Points, in no order, along strands that fork, close into loops and pass close to each other.
Two points are linked if the straight distance between their rows is under 94.6. Some points are linked to none.
<597>: [ 10   7   8   9  37  -4 -40 -21  19  -1  12  -2  13  -6  31 -21   7  25
 -18  -5   8  23   6  14   2   5 -24  13  -7 -23  23 -35  18   6  25 -27
 -14   8]
<584>: [ 40  -9   8  16  -2  22  -8  25   1 -12  -4 -65 -13  -5 -25  36 -39 -17
   7  32 -11  -7  32  -3  24 -45   4  20 -41 -11 -16  -4 -12  28  -5 -39
 -13  22]
<1294>: [  6 -24  -3   8  42  12 -17 -17 -11  12 -23 -30 -13   3   7   7 -32  -3
  16  34   2  12  23  -9  11 -34  -7  -8 -13  -9 -24  -9  20  42 -15 -26
  17  -1]
<328>: [  7 -17  18   4 -37  16  28  -2  -8 -26   3  26 -14   1  12  -2  14  23
  19  -9   0 -16  36 -24  23 -40 -14  -1 -22  17  -7  -2   7   8 -24  34
  31   6]
<1090>: [-17  53  -4  17 -26 -17  -1  39  -5  25  -8 -19 -49  19 -41  32   9  -6
  11   8  20 -37 -20 -10 -32   1   8 -12  13  -7   2  24  -4 -33 -38   4
  20  -3]
<1309>: [ -4  -5 -15   2  41   4 -29 -35   1  16 -35 -21  39  12   0   2 -24   2
   6   1   5  15   4  10 -10  23  23   0  13 -43 -11   0   6  14   8 -13
 -23  -3]
<1317>: [ 49  -6 -33   2 -11   7 -39  27  -9   4   8 -18 -32  10 -24  17  -5   2
  -9  26  15   7  26   0   2 -42  13   3 -29 -10  -6  -2  12  44  -9 -11
 -19  12]
<738>: [ 17 -23  24  -3  13   5 -19 -35  25  -7  -2  -8  37   2  52 -16  -5  38
  -4  -8  -5  18   5  22  15 -14   0  10  -8 -26   9 -26  14   4  12 -16
  13  10]
<1100>: [ -5  -8  -7   3  16 -23  -1  -3 -15  30 -13  12 -17 -12  13   7 -28 -32
 -18  26  -1  13 -21 -16  -8 -18   4  -7   0  22  -1  10   9  48  -6  -9
  -4 -14]
<373>: [ 27 -14 -19   7  -1  34 -25   0 -10 -12  11 -15 -15  -5 -25  16  -5   9
   5  22  22 -10  41  -4  22 -46   3  24 -34  -5 -21  -4  17  34 -10 -11
  -1  26]
<476>: [  9   7   6 -17   9  17 -15  19 -16 -11 -12 -66 -13   4 -21  33 -38 -20
  -2  39  -6 -11  46  -5  11 -21 -18   2 -12 -17 -23  -9  10  12 -15 -34
  -1  14]
<578>: [  8 -11   3  -5 -12 -31   0  18  -5 -16  20  34  -8 -23  45 -29   1  -8
 -22 -22 -12   9  -1  15  -2 -22  -7 -12 -25  23  24  -8   3  20  40  11
 -23   3]
<257>: [ -2  41   4  20 -20 -23 -26  49 -10  -1  24 -13 -40  10 -12  15  17 -23
 -20  29   6  -8 -12 -19 -14 -10 -11  -7 -11 -18  -5  -3   3 -10 -17 -11
 -14   1]
<392>: [  3   2   2 -25   1   8   1  21   2 -20 -13 -45  34  31 -12   5 -36 -44
  10  16 -30 -11  -8   7  -2  23  13  -4  23 -40  -8   0 -12 -23  -3 -13
   7  -4]
<57>: [ -6   9  -2 -19   1 -23   4  -2   7   1 -11  -9  34   1  11  12 -19 -23
 -34  23 -22  12  -4  -1   8  26  -6   4   5 -22 -21   1  -2  28   3 -29
  -4 -12]
<1162>: [-10  -3  18  -5  13   0  -1  -2   7  -2  21  46  -3 -14  26 -41  -9 -13
   9  -3  -9  -3 -35  -6 -14 -13  17   2  10  13  32  -3   0 -22   6  12
  17   7]
<75>: [ 30  16 -31   3 -18  11   9  27 -15  10   0 -28  -7  28 -27  23  -3 -10
  13 -19   3 -39 -28  -4 -29 -26  51   8 -17 -19   5  43 -18 -17 -17  -9
 -20  27]
<769>: [  6  -4 -21  -4   8  11  26 -12  21 -18  10  18  12  10 -28   0  14  12
  19  -9  -1   7  -5  11  -4   3  12   8  25  26   4  21 -11 -30  -2  30
  -7  -9]
<796>: [ -4  14  -9  -3   0  18 -16   9 -11 -17   9  -3 -14  -4 -22  16   5   4
  -7  22  34 -10  47 -12  22 -21 -24  18  -9  -5 -23 -10  20  12 -17  -5
  10   8]
<118>: [ 16 -19  17   0   4 -20  -4   6  31  12  -7  -9  23 -22  53  -2  -4  13
 -37  32  -6  23   4  11  22 -20 -29  -1 -18 -14   3   3  14  41   1 -13
  22  -3]
<810>: [ -5  -2   5  -5 -12  -8  12 -19  -4  -2 -12  12  34  18  39 -20  11  52
 -44 -20 -29  -4  22  16  13  54 -39 -14 -17  -5  -2  -1   9   9   9 -14
   1  11]
<190>: [ 14 -14   7   4 -17  -9   5  20  -1 -21  38  32 -14 -17  45 -29  12  12
  -6 -22  -5  -3  10   6  10 -40 -13 -15 -25  27  10 -20  13  -3  24  26
  -3   4]
<426>: [  5  -1  18 -15   0 -14   2  22   4 -20 -20 -35  20 -16  25  22 -19 -18
 -27  23 -18 -11  33 -12  15 -17 -24   3 -35 -27   0   7   8  46   0 -35
   6  11]
<279>: [-18  19  -3   1  41   3 -10   6   5  30  -1   5   4   4 -29 -22 -18 -18
  25  18   5  -1 -44 -16 -27  29  -1 -16  26   0   7  13  -8 -14 -19 -14
  27  -7]
<605>: [-10  10  -2  -6  -7  11   9   1 -13 -36  17  22  15   6  -3   1  -6  -6
  12   2  18 -13  41  -3  30 -14  -3  20  -3   5 -44 -15  -1  -7  -1   5
   2  -3]
<265>: [-13  -2  37  -6   6   1  -4 -20  11  12   7  17  -5  -5  23 -17   5  -4
 -11  18   5  25 -18 -19   8  21 -46   2  20   3   6 -30  13  -9  -5   2
  41  -3]
<901>: [  9  17 -27 -17 -12   7  27  29 -10   8  10 -10  15  13  -7  16   5   2
  11 -27   9 -51 -15 -13 -27 -13  37  -8 -29 -10  12  53 -17 -13 -20   0
 -10  10]
<849>: [ 18 -23  15 -13 -14   5  16  -9  17 -22   9  11  31  11  30   3  -8  22
  -1  24 -14  10  28   5  27  -2 -38  -9 -14   8 -32  -3  19   6  -7  22
  39 -14]
<530>: [ 12 -16 -18  -9  21  19  15  -5  10  -2  13  12  70   0  -5 -16 -16 -14
  44 -13  -3 -25 -25  11 -14  19  39  -2 -24   2   5  40 -31 -12   2 -14
 -12   2]
<840>: [ 23 -34  13  31   3  22   9 -16  -3 -16   1 -16  11  -9  19   9 -32 -27
  12  13 -18   8  -5   2  37 -44  14  17 -34   2 -15 -17 -14  30  -4 -29
   1   8]
<1153>: [ 20   0  18  11  -6  29  18 -11  11 -15 -15 -36   3  38 -32  12   0 -11
  28   6 -11  13 -13 -10  -1  -1  10   6  21 -28   5  10 -14 -19 -39   6
  16   1]
<165>: [-24  20  19   4   6  19  11 -12 -15  -4 -24  -1 -17  13 -21   0 -13 -11
  43  -8  33  -3  20 -14   9 -14  -3  19  35  -5 -10 -17  -4 -11 -21   4
  24  -4]
<498>: [-13   1 -31 -16 -11   5   5  40 -23  14  -9   7 -53 -24 -10 -12  29 -27
 -27 -31   5  20  -3  38 -18   0   3 -36   8  17  13   1   4 -10  36  14
 -17  10]
<1084>: [-37   6   2 -18  10  -5  -4 -49   3   9 -16  20   2 -22   4  -1  19  33
   6 -40  21   7   3  18  -2  43 -16  17  31  31  16 -23  14 -30  36   7
  -2  -3]
<1188>: [-17   3 -11   1  -9   6  13  -9 -18 -28   5  37  30  12   3  -6 -15  11
  16 -26   1 -27  44  -6  18  -5  20   8 -14   5 -45  -3  -2  -6  12  11
 -13   3]
<941>: [ 10 -16  42 -10 -37  18  23  -6 -12 -30 -18 -21  -2  13 -12  29  -3 -17
  37  21  -1   9  40 -12  24  -1 -29   6   3  -7 -10   4   2  -7 -37  27
  36 -13]
<1137>: [-20  16 -24  -4   5  -9  -9  51 -28  41 -15   6 -51 -27 -23 -28  22 -19
 -12 -31  13   6 -25  27 -36   0  12 -44  16  19   4  -3 -17  -1  25   6
 -19   9]
<1029>: [-18  -2  12 -16   6 -11  -6 -32   3  -6  11  46  36 -14  38 -29 -19  41
  14 -37 -26 -12  -5  20 -16  41  12  -9 -14  22  20  -5  11 -28  46   4
  -9   8]
<862>: [ 21  -5   3  14  -1 -36 -16   9  13   0   2  -1  10 -34  39   4  22  23
 -51  -6   0   9  18  19  12  12 -38  12 -38   7  27  -4   1  54  40 -21
 -32  14]
<1206>: [ 28  -5   3  17  -5  19   1   4  26 -12  -2 -33   5  35 -12   8   8  -1
   0  20 -23  17 -16  -1   1 -19  28  -4   6 -37  -4  12 -11 -14 -29  -1
  -2   1]
<728>: [-22  -8  -3 -18  21   1   3 -26   4  12  14  48  45 -34  21 -20 -18   8
  33 -25   8 -22 -19  19 -13  29  28   2  -7  34  12  12  -6 -30  33  13
  -3  -5]
<1045>: [ 12  -2  20  10  23   2 -17  12  13   5  -4 -36  -7   7  13   1 -21 -11
  -4  37  -6  22   3 -13   7 -23 -12 -14  -3 -35  -5  -6  14  19 -21 -19
  13  -9]
<286>: [  1 -12 -21   7  28  10 -28 -28  -1   5   2   0 -30  -4  -5   0  16  37
  -3 -10  24  20  26   1  -3 -23 -12   2   5  13   1 -22  25   8   7   7
 -12   1]
<372>: [  2  -6   1 -21 -19 -25  -1  16  10 -13 -12 -22  50   8  31  -8 -15   1
 -36  18 -22   5  17  15  26  38 -26  -5  -5 -42 -29 -13   1  25  14 -24
  15  -9]
<457>: [-17  -8 -14 -16  30  16   3 -26  -4  18   9  22  62 -24   7  -9 -16 -12
  39 -11  32 -21 -18  18 -15  35  24   0 -10  15   4  23 -12 -17  13   8
 -14  -8]
<236>: [  4  -6  27  11 -16  29  16 -24 -14 -12 -26 -26 -22  13 -27  18 -14 -15
  61   8  15  19  26 -14  23 -17 -21  25  25  -3 -15 -25  -8  -4 -30   6
  30  -1]
<1336>: [ -5   4   2 -16 -12 -30   4   7  14   1 -27 -25  20 -12  15  40 -19 -21
 -41  31 -25   1  17 -12  10   2  -7   5 -18 -20  -8   9   1  55  -6 -38
   4  -4]
<572>: [ 26   2 -35 -11 -20   6 -13  30   6  -6  15  -5 -46  15 -25   9  33   7
 -28  14  -1  18  10  12 -11 -13   2 -17   4   5  17   4  14 -10  -7  27
 -17  -4]
<1242>: [-44   3   4  -2   5   3   9 -18 -24  33 -10  33   1 -39   7  -2  12   8
 -28 -16  27 -28  -3  -9   5   4   6   4   3  14 -10   7   1   7   5  10
   0   2]
<917>: [ 11 -31  -2  -4  20   6 -30 -49  23   2   5 -10 -11 -13  28   7   7  44
   4 -15   7  27   4  24   1 -20  -2   5   0  33   6 -30  36 -10  35   1
 -11  -3]
<452>: [-19  -7  -3   2  19  -8  10 -15  14  43  18   4 -12 -18 -24 -15  17   6
 -27  11 -21  26 -39  -5 -13  44 -16 -11  35  18  -7  -1  -4  -1  22 -11
  -2   2]
<793>: [ -3  -7 -29  10  36  -7 -24  -5 -27  15  -6   4 -60  14 -15 -13   1  34
  14  -5  24   9  13 -14 -10 -18   7 -23   7  16 -12 -14   6  13 -10  16
  -3  -8]
<746>: [ 27 -21  20  -6 -19   1   3  -8  30 -31  23   8  44  23  29 -10 -10  28
  20   7 -13  20  17  19  27  14 -27  -3  -2   2 -29 -30   3 -10   9  23
  34 -20]
<542>: [ 11  -4 -15   7  -5   0  18   8 -26  -4  -1  12   4   8   0  13 -25 -30
   6   1  -4 -21  -4  -5   1 -33  46  10 -20   5  -6  30  -9  18  -3  -3
 -29   5]
<857>: [ 24  -1 -17  -8   1 -11   8   8  22  -9   0  -5  19  21   9   6   6   5
 -25  11 -30   7  -6   5  -5 -12  26  -3  -5 -22   5  24  -4   3  -5   2
 -22  -4]
<167>: [ -2  -9 -10  27  11  28  22 -15 -31  12  -2   3  -1   9 -14   8 -26 -26
  28   2  10 -22 -14   3  10 -31  47  13  -5  17 -16  16 -11  -2 -11 -11
 -11   8]
<897>: [  5  32  -3  17 -16 -17 -16  49   1 -10  35   0 -27  -1  -1  -4  46 -10
 -40  14   2  -5  -1 -12   1   7 -25   0 -14  -7  10 -13  -3 -12  -4  -5
 -26   3]
<311>: [-34  37 -22  13   8 -10  -7  20 -17  36   0   7 -42  -1 -42   6   5   5
 -14  12  23 -14  -8 -18 -12   5  12  -8  18  11 -30   6  -9   3 -16  -7
  -2 -10]
<1071>: [ -2 -13 -21  11   8 -40 -18   0  29  11 -11  -9 -13 -22   1  10   3   8
 -46   4  -9  43  -1  26 -10  17  -3  -5  -2  14  18   4   1  42  47 -15
 -46 -12]
<661>: [ -9   7  38  15 -21 -12  -6  16   3   0  13   7 -35   4  -5   5  45 -11
  -7  20  12  23  -5 -18  -8   8 -34  -8   6   5  27   2   5 -21 -30  32
  15 -19]
<1123>: [ -8  18  -8  17   4  -6  -6  12   2  -2  22   4 -28  -8   3 -21  45   8
 -46  -8   1   6   5  -1   6  19 -31   7   2   3  20 -17   3  -9  10 -11
 -25  10]
<1259>: [  3 -12  -8   1  34  14   2 -18  -5  19 -38 -38  37  14  -3  19 -41 -27
  17   9 -12   0   1   8   0   7  40   4   5 -32  -6  18  -6  18  -2 -28
 -19  -4]
<22>: [ 12 -31  -1  27  50  -8 -20 -24  -6  19 -19  -6 -12   7  18  -3 -41  -6
  31  25  -4  23  -1  -7   6 -30  18  -8  -8   4  -9 -17   5  48  -5 -23
  -4 -14]
<321>: [  7  -5  25 -10 -43  -9  22 -19   2 -23 -13  30  18   2  -2 -11   0  -9
  86 -12  -9  18   5  -3  19  11 -13  29  30   5  -5 -33 -22 -24   0  34
  27 -22]
<80>: [-25  45  -6  -4 -11  -4  22  35  19  25  -1   1   0 -13 -45   3  49   9
   6 -18  27 -31 -28 -10 -22  27 -10   0  20   5  25  26 -37 -23 -24  -7
   9  -7]
<552>: [ 40 -24   2  24 -17  27   4 -19  23 -36  19  -9  19   4   6  -1   9  36
  -2 -18 -16  15   5   0  33 -22  -3  14 -34 -13 -18 -21 -14   4  -6   4
  10  11]
<1000>: [-17  12  22  18  -1 -13 -12  27  -5  26   6   9 -47   4 -12 -23  19 -17
  -1  16   9  10 -41 -22 -27  -1 -14 -28  22  10  16   0  -2 -20 -24  21
  17  -7]
<977>: [ 26 -23   4  19  -3  29   2   4 -17 -24   3 -31  -6 -16 -10  23 -31 -19
  12  22  -4 -11  27  -1  35 -51   2  24 -45   3 -25  -4  -6  31  -4 -29
  -3  24]
<293>: [  4 -10  14 -15  -9  21  12   4   0 -23 -21 -43  26  39 -21  -1 -21 -36
  32   4 -11  -3  -6   5  -3  31  -1   1  41 -33   5  -5 -11 -22 -15  11
  28 -14]
<79>: [ -8  -7 -15 -10  -2   4   6 -35  -9 -23   7  34  44   9   9  -9 -10  25
  23 -35   0 -12  23  13   7  17  17  11   2  20 -27  -9   3 -17  25  21
 -12  -2]
<1349>: [  4  -9  23 -11 -32   4  23   8  -5 -28   4  10   5  15  -1  17   3   5
   6  21 -14  -7  39 -21  18   2 -25 -14 -16   2 -18  14  17  -2 -33  32
  33 -13]
<587>: [ 11  37   0  14 -18 -39 -20  52  -3 -10  12 -12 -30  13  -4  23 -16 -47
  -4  28  -3  -5 -15 -15 -24 -28   7   2 -13  -8   0   5  -7  11  -7 -21
 -23   2]
<682>: [  9 -25  -3  -5   8  34   2 -46  -7 -11 -26 -17  17  15   1  12  -2  17
   0  -8   5   2  24   0  10 -12   9  13   3 -25 -11   1  15  13 -17  -3
   8  14]
<1005>: [ -9   7 -12  -4  37 -10  -5   2  21  39  -2   0   8  -3 -21 -15  -2  -6
 -11  22 -17  16 -51  -7 -29  31  -2 -20  27  -2   8  17  -7  -1  -6 -13
   9 -11]
<827>: [ -8  -7 -17  15  40  25   3 -27 -18  25  -2  11   8   7 -11   1 -19 -12
  36  -4  20  -5 -14   0  -7 -11  32   6  12  18 -10   9  -2  -7  -7  -1
  -6  -4]
<1276>: [ -7 -28 -38 -12  -1  -4   9  11   7   2  -2  -4 -44 -17   2  -2  16  -6
 -34 -17 -15  29 -22  43  -8  16  -7 -23   9  12  17  21  23  -3  56  11
 -13  -6]
<623>: [-38  18 -13  -1  31   2  -3 -23  11  18  -9  16  -3 -19 -29 -17  27  23
   9 -37  24   6  -7   6 -16  44 -13  10  37  12  25  -7  -5 -26  20   2
  -7   1]
<634>: [ 20 -31   9  33  17  -1 -10 -20   1   1 -18  -8   3   1  18   5 -34 -29
  18   9  -5  19  -9   0   6 -41  34  11 -16   1  10  -8  -8  52   3 -22
 -17   0]
<1082>: [ 11  23  20  -2 -31  17   1  17 -12 -20  -3 -50 -41  27 -28  39  -8  -6
   2  17   0 -24  31 -17   0 -18   1   3  -7 -26   1   9  11 -25 -37  -9
  10  18]
<1062>: [  2  16 -36   9  11 -14 -17  21 -32  25  -8   1 -68  22 -38  -3 -12  21
   9  12  27 -11   9  -8 -14 -16  27 -23   4  14 -21   6   0   9 -25  11
   1  -7]
<430>: [ -1   1  -2  11  -1 -38 -11 -12  15   4   2   1  11 -22  11   7  13  13
 -55   3 -13  21   7  12   2  36 -19  15 -14   1   9  -3  -7  39  40 -30
 -51   9]
<647>: [  3   1 -18 -13  11  -7   8  25   3  10   9  12   7 -12   2 -27  19  -8
 -13 -25  -4 -15 -42  10 -32   0  15 -19   3   6  42  36 -12 -14  10   9
 -15   8]
<546>: [-22   9  47  -1 -15  -8   6  -4   6  -5   4  26 -10   0   7  -5  19 -16
  13  15  14  22  -1 -22   8  15 -37   6  20   6  11  -9  -1 -24 -20  30
  32 -16]
<280>: [-23  30   6 -18 -19  -2  15  17 -20   0   4 -16   0   3 -15  36  -5 -31
 -20  22 -14 -21  -4 -21   1  23  -8  -6   8 -12 -25   7   2 -15 -24  -8
  17  -6]
<1380>: [-26  -2   3 -10   9 -12  11 -19   5   6  13  28  19 -21  14 -25   6  25
 -26 -27 -22  -2 -25  19  -7  55  -8  -4   4  15  21  13  -4 -20  39  -4
 -10  11]
<1257>: [ 50  -1 -30 -15 -37   7 -26  32   3  -2  14 -16 -31  25 -22  31   8   2
 -23  30  -7   1  13   4   0 -31  23  -8 -19 -15   4   5  10  13 -23   8
 -15   6]
<589>: [  4 -10  22 -14   4  13 -18 -54   9  -5   1  12  12   1  14 -11   1  12
  47 -23  15  14   2  -5   6  -7  13  32  20  33  -5 -61  17 -22   9  -7
  23  -5]
<295>: [  3   3 -13  -1  -7   7  14  -7  17 -12   9  17 -24  11 -29  14  20   8
  11  16  14  24  13  -2   5 -10  -7  10  30  29  -2   4   1 -23 -15  39
   1 -20]
<921>: [ 18 -28  31   4 -37   5   9 -10  11 -43   9   7  32  29   5 -12  -9  -8
  57   0 -14  21   8   3  17  28 -20   7  11  -5 -15 -32 -11 -18  -4  32
  38 -24]
<1395>: [ 26 -19  14   6 -15  35  14 -23   8 -40   1 -20  20  21  -3   4   1  13
  14  -9  -6  10  22  -3  29 -10 -10  14  -8 -22 -20 -20  -5   1 -15   2
  20   8]
<580>: [-20 -21   4  -3   0 -16  -7 -25 -18  16  -6  22 -16 -48  44 -10   7   8
 -20 -35   2  -7 -21  22 -11   8   3 -14  -8  24  32   2  22  -5  48  21
 -28  10]
<1060>: [-19  25 -11 -12   2  -6  14  15 -28   4  -3   1   3  -3  -7  19 -22 -29
 -14   8   3 -29   0 -16  -2  -5  20   7  -7  -7 -17  26   0   3 -10 -16
 -11   2]
<333>: [-14  27  -6 -12 -25 -14  28  13  -9  19  23  -1  19  -5 -16  23  28 -11
 -30   5 -35 -24 -27 -23  -7  47  -3  -7   9 -12 -18   8 -15  -3 -11 -16
   8   8]
<239>: [-29  37  11   3 -11 -11  21  31  15  -7   1  32   1  -4 -24 -21  39   4
   1 -17   6 -27 -13  -9  -5  19  -7   1  24   8  23  19 -27 -34 -10  17
   6  -6]
<707>: [ 33 -34 -11   7 -14 -10   5 -10   9 -15  -2  11  22   2  27   0  -9  18
 -14  -8 -28   6  13   7   7 -28  29  -1 -35  -4  -4  16  -6  33  13   7
 -32   4]
<668>: [-28  -7 -11  -1  -4 -17   5 -11 -24  23   2  28 -15 -43  11  -3  14   3
 -45 -13   7  -7  -4   3  -3   2   1  -3  -4  24  -1  11   6  16  23  10
 -25   6]
<410>: [  2  -6  23   7 -19   7   9  12 -10 -19  19  27 -21 -10  32 -15  16   6
   3  -8  18 -14  18 -15  20 -50 -13   0 -15  15   1 -15  11   0  -9  27
  21   4]
<395>: [ 10 -17  25 -10  12  -8  -2 -21  22  -4   7  15  24  -1  53 -23 -18   6
 -13  11 -19  20 -14   9  10  -8  -4   0  -2 -11  13  -7  10   8   7  -6
  15  -3]
<756>: [ 50 -47 -22  24 -22  13 -12 -14  17 -16   2 -10  13 -17  14   3  10  40
 -21 -12 -16  17   8  20  29 -37  18  11 -49  -7 -11 -11 -15  29  11   4
 -15  17]
<155>: [ 15  37 -17  14 -24 -10  -8  42  -2  11   4 -24 -33  31 -32  23   6 -14
  18   5   8 -35 -33  -2 -43 -19  25  -9   8 -11   5  33  -3 -37 -30   0
   3  14]
<1189>: [ -9 -10   6 -19 -20 -13   4   4 -10 -16 -14  -1  50  23  37 -28 -26  13
 -25 -13 -30 -12  20   8  13  46 -36 -13 -11 -33 -24 -16  13  19  19 -17
  18   1]
<1360>: [ -3 -15 -18  -2   1  12  23 -39  13 -16   7  22   9  -2 -14   2  16  34
  28 -44  -1   0   6  14   2   0  22  14  13  36   8   9  -6 -30  20  30
 -14   0]
<1203>: [-34  18   7   2   6  13  19   7 -13  27 -15  24 -20 -10  -6  -6   4   1
  -1 -19  42 -30 -10 -10  -1 -26  17   5  16  10   5  13 -10  -5 -14  19
  14 -12]
<132>: [ 35  16   2  27  -8 -28 -35  44   6   1   4 -43 -39  35  -9  18 -19 -27
  19  39 -16  11 -22  -4 -30 -30  15 -23 -13 -26  -4   4  -2   7 -20 -16
 -10  -5]
<357>: [-25  20 -17  -5  30   9  -9 -26  -5  21 -10   3  28  -5 -21 -10  17  14
  -7 -30  25  -2 -11   2 -20  54  -3   7  20 -16  14   7  -3 -15   7  -2
 -17   6]
<7>: [-42  18  -5  -7  17   1   1 -13 -36  22 -14   9  15 -22  -5  10 -19 -22
 -11  -3  21 -23   1 -13   0  15  11   8   2  -8 -21  12   2  14   1 -16
 -10   4]
<1288>: [-28  30  12   3  18   3  -6  30  12  24  -1  15   1  -7 -43 -20  -6 -23
  40  17  29 -22 -42 -10 -26  24  -3  -7  31  12   7  21 -23 -33 -26 -13
  36  -7]
<885>: [ 22  -6  -5   2 -30   2   8  14  23 -31  23   8 -34  10 -26  15  44  21
   0  11  -1  25  27   8   5  -4 -15   0   4  17  24   8   5 -22  -9  48
 -10 -17]
<169>: [-17  -3  18  -1  -6   4  19   8  -5   4   6  42 -20  -9  22 -26  10  -5
   4 -20  14 -16 -17  -8   0 -33  12  -7  12  25  16   1  -6 -19  -1  37
  16  -4]
<1219>: [  4 -25  12  -4  -2 -28 -14 -21  -3  -4  -1  24   1 -28  59 -21  -9   9
 -14 -29 -16   7 -14  25 -13  -9   8 -10 -19  18  41  -3  15  14  48  11
 -29   9]
<858>: [  5 -22 -39  -4  14 -22 -12   8  16  11 -10  -6 -28 -16   0  -1  -2  -7
 -27  -3 -14  41 -15  35 -22  -2  10 -21   7  15  17  13   9  19  45   8
 -36 -13]
<131>: [ -9  11 -21 -18   4  -6  17  24   0  15  17  11  32 -15   3 -12  13  -2
   2 -28  13 -39 -29  -8 -29   8  20 -17 -30   4  24  50 -22  -9  -4  -2
 -17   2]
<379>: [ 10 -17 -11 -22   6  11  16   8  -7 -12 -26 -43  54  25  -1  10 -44 -34
  12   0 -34 -16   7  13   9  18  36   5   5 -34 -17   9 -21   0  11 -19
 -14  -3]
<166>: [-10   9   7  -9 -11  -1   3  -1  -7  20   3 -16 -10   1 -17  30  10 -13
 -35  42 -12  12  -7 -24   3  26 -27 -10  12 -10 -29  -4  14   8 -29  -9
  25 -10]
<126>: [-15   8  10 -18 -27  -8  27  -7   0 -18 -15  42  28   6  -1 -19  -7   0
  64 -32   8 -10  14   1  15  17  -2  22  34  12  -7 -27 -18 -18   8  32
  31 -23]
<946>: [-13   3  -6   4  42  11 -30 -48  -6  16 -21  -4  19   3   1  -7  -1  22
   1 -20  17  10  -1   1 -21  28   4  -1  15 -27  12  -8  18  -4   6  -1
 -22   7]
<170>: [ 10 -13  20 -16  -4   3  -8 -53  26 -13   5  -1  -4  -7  16   1  22  42
  32 -38   5  22   7   5   9 -13  -1  25  15  44  15 -44  22 -28  25  -1
   5  -3]
<247>: [-17  34 -26   3   0  -6   9  30   3  37  -1  -4 -34  -1 -52  11  29   8
   2   0  24 -13 -24 -12 -29  13   1 -13  25  18  10  25 -13 -17 -27  13
   8 -13]
<954>: [  9  16  28 -11 -19  23  -6  23 -12 -33  -3 -66 -10  25 -27  33 -12 -16
   6  21   0 -10  45  -9   7   0 -24   3  -2 -31 -10 -13   4 -26 -24  -7
   7   9]
<804>: [-15   1  19  -1  21  -3 -19 -15  15  13  16  31 -20 -18  23 -41   6   3
 -15   2  -8  20 -32  -6 -14  15 -14   1  14   5  38 -26  10 -17  14  -7
  18   7]
<674>: [-12  -5  -3   0  31  18 -13 -48   3  17  -6  23   8   5  -8 -10  -8   4
  54 -20  21   5  -9  -1  -6   0  27  21  34  29  -3 -34   4 -24   4   3
  11  -6]
<1087>: [ 11   4  -8  16 -32  26  41  10 -14 -26   6   1   1  29 -34  13 -11   0
  24 -16 -19 -31   7 -18  14  -9  36   4 -21   3 -26  27 -26 -20 -27  11
   1  11]
<396>: [-21  -9   5   5  -6  -8  18 -25  -8   3   1  15  -5 -10  37 -17  22  51
 -40 -39 -30 -11   5  20  11  51 -29 -10 -15  23  22   8  10 -10  31  -5
 -19  14]
<1325>: [ 34   5  25  26   5 -23 -26  49  23   7   6 -39  -9   2  17  15 -13 -25
   0  43  -7  28 -10  -7  -3 -30  -6 -14 -19 -31  14  -2   2  33 -13 -13
   2 -18]
<354>: [ -9  11 -17   2  15  -1 -12  32 -14  25  -3  13 -23 -14 -10 -36  14 -15
   0 -27  20 -10 -37  12 -39 -17  20 -21  16   9  32  17 -13 -12  10  10
 -15  13]
<920>: [-29  14  17 -10  -9  16  26   4 -13 -18 -16  12  14  11 -15  -7 -21 -28
  45 -14  26 -23  10   0  15   8   4  21  37  -1 -12 -15 -18 -21  -6  15
  29 -15]
<456>: [-28  34   7  -3 -15 -18  20  35   4   0  22  33  18  -8 -15 -16  25  -8
 -15  -6 -18 -30 -24 -19  -7  35  -1 -12   6   5  -3  17 -22 -28  -5   4
   5   0]
<254>: [ 11  -7  12   3  11 -10 -15   9  -2   2 -12 -17   4 -25  35   1   3  -5
 -34  16   4   1  12  -8   7 -29 -35   4 -35 -21  15  -1  21  58   0 -25
   8  18]
<855>: [ -5   9   2   8  19  -2 -25 -23   3  -5  10   2   1  -6  23 -17  31  32
 -36 -19  10   9  17  13  10  28 -39  16  -3  -4  21 -29  15  -5  19 -21
 -20  15]
<1095>: [ -4  -3   1  -5  -5  -5   6 -12  13  28  14  -8   1  -3 -11   9  24   8
 -47  37 -16  31 -11  -6   6  40 -33  -7  26  -2 -28 -13   6  12  -5 -10
  10  -6]

A piece is two or more points that can be reached from each other along the links. Count, over all rows, the pieces, the separate loops (a circle has one, a figure eight two, a Y none), the forks (points with three links) and the tips (points with one).
pieces -> 3
loops -> 4
forks -> 9
tips -> 7

How many points has the smallest loop of links through each point below? Write - if it is on no loop.
<1188> -> 12
<1349> -> 10
<674> -> 18
<410> -> 9
<1071> -> -
<476> -> -

Name the points in between on the shortest way along the links from the first point to the second, in order.
<295>, <132> -> <885> > <572> > <1257> > <1317> > <373> > <977> > <840> > <634> > <22> > <1294> > <1045> > <1325>
<379>, <707> -> <392> > <293> > <1153> > <1206> > <857>
<738>, <634> -> <597> > <855> > <1123> > <897> > <257> > <587> > <132> > <1325> > <1045> > <1294> > <22>
<917>, <580> -> <170> > <589> > <674> > <827> > <167> > <542> > <1060> > <7> > <1242> > <668>
